The views of a scene show one set of named points, each view turned or mirrored, shifted and resized as a whole, with a little noise and some points left out.

Scene 1
View 1
vis: [  0  -1 -17  -1  -5 -13   2   5  -9  -5   6   0  -7  10  -1  -5   8  -6
   9   2  -1 -15 -11  14 -18  -1   0  -1  -2  18  -6 -11  11  17   3   7
   2  -1]
nad: [ -4   2  -1  -7 -11   6   1   6   3 -12   1  -5   9  22   1   5  10   5
  15   6  -2 -17  -6  -1  -5  -7  -2   0  -2   8   7 -20  19   7   2  16
   0 -11]
Genu: [  7   5  -7 -10  -9   0  -9  13  -8  -3   9  -2  -2   6   6   2 -12  -1
  -1  20 -10   1 -14   0 -12 -12  15 -13  -7  16  -2  -2   3   9   8   4
   6  -4]
vegig: [  7 -14  -7  17 -17  -2   4   6 -11  -6   4  -5 -12  16   5   5  10   7
   4 -11  12  -7  -5   1 -13  -5   4  -3   3  16  -7  -7 -10  16  16  19
  -2   9]
Luta: [ 10  -7  -3  11 -16   3  -2   8  -9  -2   5  -2  -9  12   7   7  -3   4
  -2   0   3   2  -8  -5 -10 -10   9 -10  -2  15  -5  -3 -10  15  15  13
   3   6]
Lisis: [ -2  -8   0  11 -19   6   1   7  -4  -5  -1   0   2  18   4  12  -2   3
  14  -5   7  -7  -2 -10  -6 -12   0  -4   0  17   1 -13  -3  11  10  15
   3   1]
vebu: [ 13  -8  -4  13 -15   1   4   5 -11  -2   6  -3  -8  18  10   2  -3   5
  -5  -5   4   4 -11  -7 -10 -12   9  -9  -3  17  -1  -1 -13  21  17   8
  -1   9]
bime: [ 11  -8  -5   1 -15   1   3  13 -11 -10  11 -16  -4  23  15  -1   1  14
  -8   4   5  -3 -10  -8 -11 -13  15  -7  -4  11   7  -3  -5  16  19  15
  -6  -3]
did: [  7  -8  -3  11 -14   2   1   3  -7  -3   3  -3  -8  15   4   4  11   3
   4  -6   5  -6  -6   3 -10  -5   2  -4   1  13  -6  -9  -4  15  11  17
   0   7]
lusiv: [ -4  -4  -7   5 -14  -3   3   8  -5  -6   1   1   4  18   5   6  -4   1
  12  -1   6 -10  -7  -8  -9 -13   0  -3  -2  19   3 -13   3  14   6   9
   2  -4]
ruzod: [-13  -4  -1  -1 -14   2  -3   5  -4   1   4   6  -1 -10   9  -1  -3  -6
  11  -1  -1  -7   3   0 -11 -10   0  -3   1  20  -4  -6  -4  11  18  10
   5   9]
pigig: [ 10  -5  -6  20 -15  -1  10  -2  -8   1  -2   8  -4  25   3   5   0  -3
   8 -15   6  -1 -11  -7  -5 -12  -7  -5  -4  19   0  -8  -8  26   6   3
   2  10]
ligi: [  9  -9 -14   7 -12  -9   7  10 -13  -9   7 -10  -8  23   6   0   6   9
   0  -2   8 -10 -12   3 -16  -7   8  -3   0  15   0  -8   1  17  10  12
  -5  -2]
Gozo: [ -1 -15   4  14 -22  11 -10   5  -4  -1   2   0 -12  -6   2  13  14   2
  10  -3   7  -6   6   5  -9  -1   3  -5   8  12 -17 -10 -11   5  18  30
   6  14]
gimef: [ -3  -1 -13  -6 -10  -9  -1  16  -9  -7   8  -2   1   6   9   1 -14   0
   7  11   2  -8  -9  -3 -17 -13   9  -7  -3  23   2  -6   2  11  10   5
   4  -6]
maf: [ -2  -7  -7  -5  -9  -2  -5   4  -7  -4  10  -8 -13  -8   9 -11  17   0
  -2   3  -4 -10  -2  18 -19   1   8  -1   4  11 -10  -2   0  12  21  19
  -3   9]
Deso: [  3   2   4   6 -14   9   2   1   1  -1  -3   8   6  22  -1   9   1  -4
  13  -2  -3  -5 -10  -7   0 -12  -7  -6  -6  14   3 -15   6  14   1   7
   5   1]
zolu: [-13   4   1 -11  -7   2   5  -1   1  -5   6   0   6   2  13 -18  10  -6
   6  -3  -9 -13  -2   4  -9  -9  -6   2  -4  11   8  -6  10  17  14   6
  -5   4]
bopa: [ -3  -9  -2   9 -14   1   4   0  -5  -1   2   0  -6   4   8  -6  14  -2
   7 -13   4 -10   0   5 -10  -5  -5   1   2  15  -4  -7  -3  18  17  15
  -3  14]
bor: [  1  -2  -9  -2 -13  -1 -10  16  -8  -2   7  -1  -5  -2   5   9 -13   0
   4  16  -1  -3  -6  -1 -15 -10  14 -11  -1  20  -7  -4  -4   5  14  12
   9  -2]
View 2
ligi: [  0 -20   5  -9   5  -8  -2   8  -8  -1  -2   0  -1  -1   8  -3  -4  -5
 -10  -1   6  11   0  -1   6  -3   1  -2   4  -5   1 -11   6  -6   0  -8
   6 -15]
bime: [ -4 -24   7  -3   4  -7   0   6  -3   7  -7  -1   4  -6  -1  -5  -2   0
 -12  -7   3   6   3  -4  -1  -4  -2   0   3  -3  -1 -10   5 -11 -13   0
  17  -5]
did: [ -2 -12  -3  -5   4 -11   3   6  -6   7   0   1   7  -3  19   5  -4  -7
  -6   2  -3   4   5  -4   3   5  -3  -1   6  -6  -1 -13   5  -2   5 -10
   5 -10]
Luta: [  4 -17   1  -2   0 -11   3   3  -6  11  -3   1  11  -9  11   2  -3  -7
  -7   5   1   1   1  -7  -1   3  -1   5   5  -8   0  -8  -1  -6  -4 -10
  17  -8]
vegig: [  3 -18  -3  -4   7 -10   6   5 -12   5   3  -1   9  -6  14   5  -8  -9
 -10   5  -5   2   3  -3   5   3  -5  -2   6  -5  -1 -17   9  -1   3 -11
   3 -15]
vebu: [  0 -20   5  -1   2 -11   1   6 -10  10  -7   1   7 -11   9  -1  -4 -14
  -9   3   5   7   0  -5  -4   2   2  -2   2  -9   4 -11  -3 -12  -7  -9
  20  -4]
Lisis: [  0  -8  -2  -6  -4  -6   0  10  -8  13   0  -3  10  -6  15   2   5  -8
  -1  11  -4  -1  -2  -2   0  -7   3   6   7  -3  -4 -20   0   3   4   2
   7 -12]
ruzod: [  6  -4 -11  -7  -5  -6  -5  -7  -3   8   3  -6  13  -4  18   2  -7  -7
  -1   3  -6  -3   7  -8  -1  -2  -1  15  13  -1   0   1 -14   9   8  -2
   8  -6]
zolu: [ -6   2 -11 -10   0  -5 -15  -1   2   0  -2  -5  -1   2  22  -1  -5  -7
  -1 -13  -6  11  13  -5  -5  -4   4   1   7   7   5   1 -13   3   9   7
  -2   6]
nad: [-14   2   0 -12  -6  -5  -9  16   5   6  -3  -1  -2   8  19  -2  15   6
   2  -4   0  10   2   0   1  -6   8   4   4   1  -7 -17   1   3   8  10
  -3  -7]
Gozo: [  5  -9 -14   0   2 -11  11  -4  -2  10   7   2  22  -5  22  13  -6   2
  -2   6 -13 -12   8  -8   5   8 -12  12  11  -6 -11 -11   7   8   7 -11
   4 -14]
maf: [  0 -12 -11  -7   7 -10  -2  -9   3  -6   2   0   6   3  17   2 -14   7
  -8 -14  -2   6  15  -9   5  10  -8   6  11  -3  -2   9   0   1   6 -13
   2  -7]
Genu: [ -1  -8   7  -9  -9  -9  -7   2   6   8 -10   1   7  -2  10  -8   5   4
  -4  -1  14   9  -1 -12  -1   4   6  15   5 -11   0   5 -17  -6  -4  -8
  22  -4]
vis: [ -1  -5   0 -18   1  -9 -11   3  -3  -6  -1   1  -3   5  23  -3  -4  -4
  -2  -1   9  16   3  -4   9   2   6   4   7  -7   3  -1  -7   4  14 -14
  -3 -14]
gimef: [  5 -12   6 -14  -6  -4  -9   2  -1   4  -4  -3   4  -2   7 -10  -2  -3
  -4   4  10   8  -3  -7   3  -9   7  14   9  -5   3   0 -14   0   1  -3
  13 -11]
Deso: [ -6   3  -1  -6  -8 -10  -5  13  -3  15  -4  -1   6  -3  26   2  12 -13
   4  10   0   6   0  -2  -4   0  11   2   3  -5  -1 -18  -9  -1   9   0
   6  -3]
bopa: [  1  -9 -12  -6   6 -10  -2  -1  -9   3   4  -3   7  -4  23   6 -11 -12
  -6  -2  -9   2  11  -3   1   2  -4  -1   8   1   1  -8   0   3   9  -6
  -2  -7]
bor: [  6 -12   3  -9  -7  -7  -2  -2   2   9  -3   0  14  -4   8  -5   0   4
  -3   6   8   0  -2 -12   3   0   2  20  10 -11  -3   2 -13   2  -1  -9
  20 -12]
View 3
Gozo: [  2  -5  16   2 -21   8  -1  13  -3   3  12 -10  13 -15  -4   3 -11   7
  -7   6   0   3  -8 -21   6   1  -9 -14  -3 -22  -5  -1  14   6  -2   4
  21  12]
maf: [  1   6  20  14 -27 -15  16  13   3  -9 -10  -9   8  -2  -6   3  -5   6
  16  -1   6  -2 -13 -12  14   6  -3  -5   4 -12  -4  -6  12   2  -6   2
   9  12]
Lisis: [  6  -7   8   2  -2   4  -2 -12  -3   0   7   0   6   2  -3   9   0  17
  -3   6 -14  16  -4 -18   3   4   0   0  -5 -12   6   2  10   0   1   8
  15  -3]
vegig: [  1 -10  19   4 -12  -9   9   4   0   5   2   1   7  -7 -10   4   4   7
   3   1  -9  19  -4 -14  11   6  -5  -2  -5 -27   4   0   9   7   2  -1
  20   0]
Genu: [  2  -6   1  15  -1 -13  10  -1  -1  -7 -18 -24   2  21  -3   7  -3  23
   5   1 -19  -5 -15 -15  12   3   4  -3   0  -3   6   3  -1   3  -5  17
  -2  -2]
zolu: [  0  14  11  10 -15  -4   4 -15   1 -13  -5   8   3  10  -1   6  -1  10
  27   0   0   2 -12  -8   3   7   6   9   8   4  -1  -5  13  -6  -8   6
   5  15]
ruzod: [  2   3   4   8 -14   7   7  -9 -11  -9  -1 -10  13  -3   0   7  -8  10
  11  -1  -1  -3 -14 -17  10   7   2  -6  -4  -2   3  -1  13   0   4   8
  10   9]
bime: [  7  -6  11   7 -10 -23   9  -3   8   1 -13  -1   7  20   7   5  11  19
   5   5 -15  17  -8 -16  15   6  -2  -5  -3 -21  11   0  -5   2  -3   3
  17   0]
nad: [ 10   4  14  10  -7  -5  -6  -8   8 -11   2   6  -4  13  -3  11  -6  27
   2  12 -15  13  -1 -12  -9   2   0  13   7  -1  -2  -4  14  -9 -14  13
   1  -3]
bor: [  7  -8   2  13  -7  -5  13   1  -8  -7 -10 -25  10   8   1   8  -8  20
  -1   2 -14  -2 -13 -19  14   5   0 -10  -6  -7   7   2   5   3   4  14
   4  -4]
Luta: [ -2 -12   7   7  -4  -7   6   0  -1   3  -4  -9   8   6  -4   3   4  12
   3   1 -14   7  -9 -17  14   4   0  -6  -5 -20   7   3   1   8   1   7
  15   3]
Deso: [ -4  -6   5   4   8   6  -8 -16  -2  -1   6   2  -2   7 -11   6   1  17
   5   4 -20  10  -4 -12  -3   1   5  10   1  -5   2   4   7   2  -8  15
   5   3]
gimef: [  9  -4   3  15  -4 -11  15 -10  -7 -11 -10 -14   7  12   0   9  -3  21
   8   0 -14   5 -11 -16  12   8   4   1  -4  -2  11   2   8  -3   6  11
   4 -11]
lusiv: [  7  -6   7   7  -1  -3   3 -14  -4  -5   2   1   5   5  -4  10   0  17
   5   4 -15  15  -4 -15   3   6   3   6  -2  -7   8   2  12  -3   3   8
   9  -6]
vebu: [ -5 -13   8   4  -2 -10   9  -5   0   7  -8  -6   7   8  -5   1  11   7
   6  -2 -15  12  -9 -14  18   4   1  -4  -6 -23  10   5  -3  10   1   4
  17   4]
vis: [  2  -2  19  17  -9 -14  16   0  -3 -12  -7  -6  -4  -2 -20   9  -5  12
  16  -1 -10   6  -6  -7   6   7   4  13   4  -4   1   0  19   0  -1   7
  -2  -9]
pigig: [-10 -15   6   3   8   1   6 -15  -8   5   3   0   3  -4 -17   3  10   2
  10  -6 -18  15  -5 -11  11   6   6   6  -7 -19  10   9   5  12   5   5
  13  -1]
ligi: [  7  -9  18  10  -9 -22  15   1   4  -1  -7   0   3   5  -8   8   6  15
   7   0 -14  20  -3 -11  11   7  -1   5  -1 -21   8   0   7   1   1   0
  11 -10]
bopa: [ -2   1  16   4 -16  -1   6  -3  -2  -3   3   4   7  -8  -8   4   2   1
  14  -1   1  10  -8 -11   7   6  -1   1   0 -16   1  -1  14   3  -1   0
  15  10]
View 4
ruzod: [  3   0   1  -4 -10 -12  -9 -22  -2 -10   4 -13  -1   3   0  -7   6 -15
   0  -6  -8   6  16  -3   2  13  12  -2   8  -2  -1   4 -11   3 -17  -9
  18  19]
ligi: [ -8  -1 -14   0  10  -2   6 -17  16  -1  -7  11 -12 -13  -9   3   8   8
   1  -9   1   6   5  16   4  10   1   4   0   2   1 -10   8  10 -17 -22
  14  19]
vebu: [-15  -2   1   2   3  -7   5 -14   4 -13  -8   7 -21 -10 -11  -2   8   7
   7 -11   9   2  14  12   8  14  13  -2  13   9 -13  -2   7   7 -15 -13
  12  20]
zolu: [  0  -7  -2  -3  -6 -12  -9 -12  -3  -7  -6  -1  -1   2  -5   4   8 -19
   6  13 -16   2   4   0  14  -1  -9   0   0 -16  -1  -4 -19  -8 -11  -6
  10  14]
Luta: [-10  -4   1   1   0 -11   5 -18   7  -9  -3   4 -14  -9  -5  -8   6   3
   2 -16   3   2  12  11   7  16  16   0  11   8  -8   0   5  10 -13 -14
  14  23]
bime: [ -7  -5  -3   5  15 -14   9  -6  14 -11 -11  13 -27  -8  -6  -3   2   5
   7 -18  -2   6  10  14  13   3  -3  -2   6   0  -6  -9   8   8 -21 -16
  13  19]
bopa: [ -4  -5  -1 -12  -8  -8  -5 -31   0 -12  -4  -8  -4  -3 -10   5  12  -7
   2   1  -3   5   6  15  -1  18  -2   6   5  -4  -3  -1  -3   0  -9  -9
  12  25]
Genu: [-14  -4  -5  12   1  -9   8   1  10  10   3  15  -7  -2   4 -16  -6  -7
   3 -17  -7   5  11  -1  22   3  23  -5   8   1  -4   0 -12  10 -18 -14
  17  13]
vegig: [ -6  -3  -5  -9   2  -7   2 -31   9 -11  -5  -2 -12 -12 -10   1  13   7
  -1 -11   3   4   5  22  -4  22   3   6   6   5  -2  -4   9  10 -14 -16
  13  28]
pigig: [ -5  -3  -6   0  -2  -8  -4 -23  -6 -10  -9   4  -8 -15 -10   4  17  11
  -1  13  11  -9   6  11   2  19  20  -1   6  13 -13   0   9   3  -2 -18
   9  19]
vis: [ -9   1 -18  -3  -2   3   1 -19  12  14   1   7  13  -5  -6   3   7  -6
   0   8  -6   6   1   8   7  11   7   6  -5  -3   8  -6 -11   3 -12 -19
  16  14]
Deso: [  5 -17  -6   2  -2 -22  -3 -16  -6  -1  -6   6  -4 -11   5  -6  13   1
  -8  12  -3 -13  -4   6  14   8  19  -4   0   3  -9   3  -1   4  -1 -17
  10  22]
Lisis: [ 12  -8  -7  -1   3 -21  -1 -21  -1  -9  -6  -2 -11  -9   5  -6  12   3
  -8  -3  -3  -4   4   8   3  10  14  -3   2   7  -2   0   8   8 -11 -20
  14  24]
lusiv: [  8  -2 -12   3   6 -16  -3 -15   2  -4  -4   1  -6 -10   3  -2  10   2
  -5   3  -5  -2   5   2   6   5  12  -2  -1   4   1  -3   4   5 -14 -22
  15  17]
did: [ -6  -8  -4  -7  -2 -11   2 -26   8  -5  -6   2  -8  -8  -6  -1  11   0
  -2  -7   1   1   3  19   4  18   6   4   5   3  -3  -2   1   8  -9 -15
  13  25]
View 5
did: [ -4   8 -11  -2  -4  -4  -6  -2  -4   4  -8  -5  -2  -6   3  -3  29   1
  18   4 -14   5  -2   0  -8   4   0 -21   6   6 -12   8  16  22  -4   7
  -9   6]
zolu: [  6   6   6   0  -8 -14   3   1  -2   5  -6   3 -16  15 -10   7  18 -21
  11  -7   5  -9 -11  -7 -14   8  19 -15  -4  -4 -12  26  17  -7  -7   8
 -14  17]
vis: [-16  17  -7   2 -11 -16   1   0   6  10   5  -3   1   5  -1   0  31  -8
  19   2  -1  -8 -13 -10  -7  -4  -8 -26  17  -4   1  20   9   0  -8  -3
 -13   5]
Luta: [  8   4 -12  -7   3  -7   8  -2  -4  -2  -6 -12  -1 -12   9  -9  28  -2
  18   7 -31   4  -2   6 -14  10   0  -9  10   6  -7  10  13  24  -1   3
  -9   5]
bopa: [ -9  12  -2   2  -2   2  -4  -3  -6   4 -13  -7 -10   1  -3   0  24   0
  19   0  -2   9   2  -2 -14   1  10 -17  -1  -1 -11  10  20  11  -5  14
 -10   5]
maf: [-16  20   2  18 -21 -19   1  -4  -7   5  -4   7  -4   8   5  -1  16  -5
  18  -1  -9   8  12   7 -13  16   7 -15   2   0  -6  19  22   8  -1   8
 -23   2]
Deso: [ 22  -9 -16 -24   3 -10  -2  -2   2   0  -9  -6  -8  -1   2  -1  31 -11
  17   4 -19 -12 -24  -9  -9  -6   4 -20   2   0 -15  10   7   2  -8   5
   7  26]
vegig: [ -9  10 -12   1   4   6  -5   0  -6   3 -11  -9  -3 -13   1  -5  32   7
  20   5 -16   8   2   2 -11   4   0 -15   9   8 -10   8  18  32  -4  11
  -8  -4]
Lisis: [  5  -7 -18 -10   8  -2  -4  -4   1   1 -15  -2  -7 -14  -5  -4  31   2
  21   4 -19  -6 -15   0 -11   3   6  -9  12   5 -12  10  11  15  -8  10
   9   6]
ruzod: [  1   6  -5   1  -1  -9   7 -11  -1  -5 -13   2 -10   0   1  -4  18  -4
  24  -1 -12   3   0   4 -21   9  13   1   6  -9  -1  13  16 -13  -4   9
   0   9]
lusiv: [  6  -1 -13  -7   8  -5   1  -1   6   3  -7  -4  -7  -9  -7  -3  34  -5
  19   2 -13 -13 -20  -4 -10   1   3 -12  15   3  -7  19   8  10 -11   2
   4   7]
ligi: [ -7  10  -8   5   1  -4   1   6  -2   9   3 -11   1 -10  -4  -4  37  -5
  15   6 -15  -8 -11   0  -7   6  -5 -18  18  11  -6  24  12  34  -6  -2
 -15  -5]
gimef: [  5   4  -8   2   2 -18  16  -3   7  -1   4  -2   0  -6  -2  -7  29 -12
  21   3 -21 -14 -14   1 -16  11   0   1  23  -2   5  27   7   1  -8  -8
  -4   2]
pigig: [  9   6 -12 -20  14  11   1   2  -2   2  -9 -30  -5  -9   1  -3  39  -4
  18   8 -13   3 -12  -8 -14 -11  -4 -22   5  -1 -11   4  11  20  -7   4
  -3  10]
bor: [  3   4 -14   1  -6 -24  15 -10   4  -6  -1   3   4  -9   9 -12  25  -5
  22   5 -35  -5  -4  10 -16  17  -1   2  23  -1   5  17   9   2  -2  -4
  -3   4]
Genu: [ 16   3 -11  -4 -10 -32  18  -3   2  -4   7   0   4  -1  11  -9  24 -18
  17   5 -38 -13 -10   4 -11  14  -3  -5  18   0   2  22   7   4   0  -8
 -12  15]
vebu: [ 12   7  -8  -9   7  -1  11   3  -6  -3  -3 -23  -1 -11   7  -9  32  -6
  16   8 -29   5  -1   4 -15   8  -2  -8   6   5  -8  10  15  33  -2   3
 -15   3]
Gozo: [-14   5 -17   5 -10  -4 -13 -16  -6  -2 -25  10  -3 -11  10  -9  19  18
  27   3 -22  20  12  11 -13  10  12 -10   3   2 -11  -3  21  10   0  20
   3   2]
nad: [  6  -8 -14  -4 -11 -21 -13   0   5  11  -6  18  -7   1 -10   5  29  -8
  13  -2  -8 -22 -31  -7   0   5   8 -25  12  13 -18  24   8   8 -10   6
   5  14]
bime: [ 13   1  -7   5   3 -11  10   7  -5   2   1  -6  -2 -11  -5  -7  31 -10
  11   4 -28  -8  -9  10 -10  21   4  -5  11  17 -12  28  15  42  -4   2
 -17  -1]
View 6
pigig: [-13   3 -13   2   1  19  11  -3   7   8  -1 -12   6  -7   4  -3   6  -4
 -22  -3  14   2   9  -2 -15   4   0   3  18  -4  -1   0   0  -6 -10  -6
 -11  16]
Genu: [ -4  -3  -4  -1   0   4   3   5  -2   1 -12 -14   4  14   1   3   5   4
  -4   0  -8 -15   3  -8  -1  23  16 -20   7   0  -9   9  -5   2  -3  -1
 -14   1]
vebu: [ -7  -5 -12  -1  -2  18   4   0  12   4   0  -9   3  -7   7   6  12   3
 -12   2   5  -5  12  -2 -13   7   8  -8  10  -3  -4   4  -5  -3  -5   1
  -8  12]
gimef: [ -5   2  -7  -5   1   3   4   2  -7   2  -9 -15  -5   8   0  -3  11   4
  -6  -1  -9 -12   4  -4 -15  16  12 -11  10  -6 -13   1  -2  -7   0  -5
 -18   7]
bopa: [  0  -5 -16   4   4  13   2  -5  -2   4   2 -10   8  -4   0   2   9  -9
  -2 -11   1   5   9  -6  -7   3  11  11  11 -12  -4  -5  -2   1  -8  -6
  -7  12]
bime: [  0  -3  -8  -4   2  13  -4  -7  13  -3  -4 -20   0  -4   6   6  14   7
  -3   4  -4  -6   9   1 -19  10  14 -12   0  -1  -4   6  -5  -4  -3   0
   1   8]
Lisis: [ -3   0  -7   3   6  13  -2  -2   5   7  -3 -12   4   7   0  -5   0  -3
  -6  -4   4   2   9   1 -22   8   1   0  12  -1  -5  -7  -2 -11  -6  -6
 -10  10]
bor: [ -5  -6  -5  -1  -1   6   1   8  -3   5  -9  -6   1  11   1   4   6   4
   0  -2  -7 -12  10  -6 -10  14  13 -16  11  -1 -15   0  -7  -5   2  -1
 -19   5]
nad: [  1   8  -3   6  15   6  -6 -12  -3  -1  -9 -29   7  17  -8  -7  -7  -4
  -3  -7  -3   4   0  -3 -16  17   9  -1   5   2  -3   0   2  -6 -11 -12
  -5   4]
ligi: [ -3   5 -10  -2   7  13   3 -10   1  -3  -5 -22   1  -8  -2   8  12   5
  -8  -4  -1  -4   7  -4 -17   4  16  -5   8  -2  -8   6  -2  -9  -1  -4
  -6  11]
vis: [ -5   8 -12   2   9   8   9  -8 -15  -1  -8 -20   5   2  -9   3   7  -1
 -10 -12  -3  -4   1 -12  -4   9  19   1  15  -7 -11   6   0  -5  -3  -9
 -16   8]
did: [ -3  -2 -12   4   6  16   2  -4   4   3  -1 -12   8  -2  -3   8   4  -3
  -5  -7   4   2   8  -4 -11   3  12  -1  12  -2  -6   0  -3  -3  -6  -4
  -7  11]
Luta: [ -5  -5 -10   0   0  16   3   3  10   4  -2  -8   5   0   4   6   6   2
  -6   1   3  -5  11  -3 -13   8   9 -10  11   0  -7   1  -6  -3  -3   0
  -9  10]
maf: [  4  -9 -16   3   5  10   0  -2  -7  -3  -2 -10   9  -1  -5  12  12  -6
   9 -11 -10  -2   8 -12   4   6  26   1   6  -9  -9   3  -7   7  -3  -3
  -8   7]
zolu: [ -1  -2 -11   5   4   2   0  -6  -9   3  -6 -21   9  10  -1 -11   6 -11
  -4  -9  -8   0  -1  -9   4  23  11   9   3 -16   3   2   5  10 -15  -8
  -8   6]
lusiv: [ -6   4  -8   1   5   9   2  -4  -2   4  -6 -17   0   7  -1  -7   4   0
 -10  -4   0  -1   4  -1 -20  11   3   0  11  -4  -7  -3   2 -10  -5  -8
 -13  10]
Deso: [ -8   3  -6   5   7  12   3  -2   3   7  -7 -18  10  12   0  -9  -7  -6
 -17  -4   9   2   2  -1 -14  16   0  -1  14   0   0   0   1  -3 -13  -8
 -11   9]
Gozo: [  3 -12 -12   8   7  16  -5   6   3   6   4   3  12   4  -3  10  -4 -10
  12 -13   3   7  16  -5  -9  -3  11   1  14   0 -11 -13 -10  -3  -3  -3
 -11  10]
ruzod: [ -2  -8 -11   3  -1   6   0   6  -7   8  -2  -3   3  10   1  -5   7  -9
   3  -6  -6  -2   9  -5  -6  12   8   4  11 -12  -8  -8  -2   1  -4  -5
 -18   9]

Which points are out of place in each view (at most two, in the order of its rows)? Write none if all are in place.
view 1: none
view 2: vebu
view 3: pigig
view 4: none
view 5: Deso
view 6: Genu, zolu
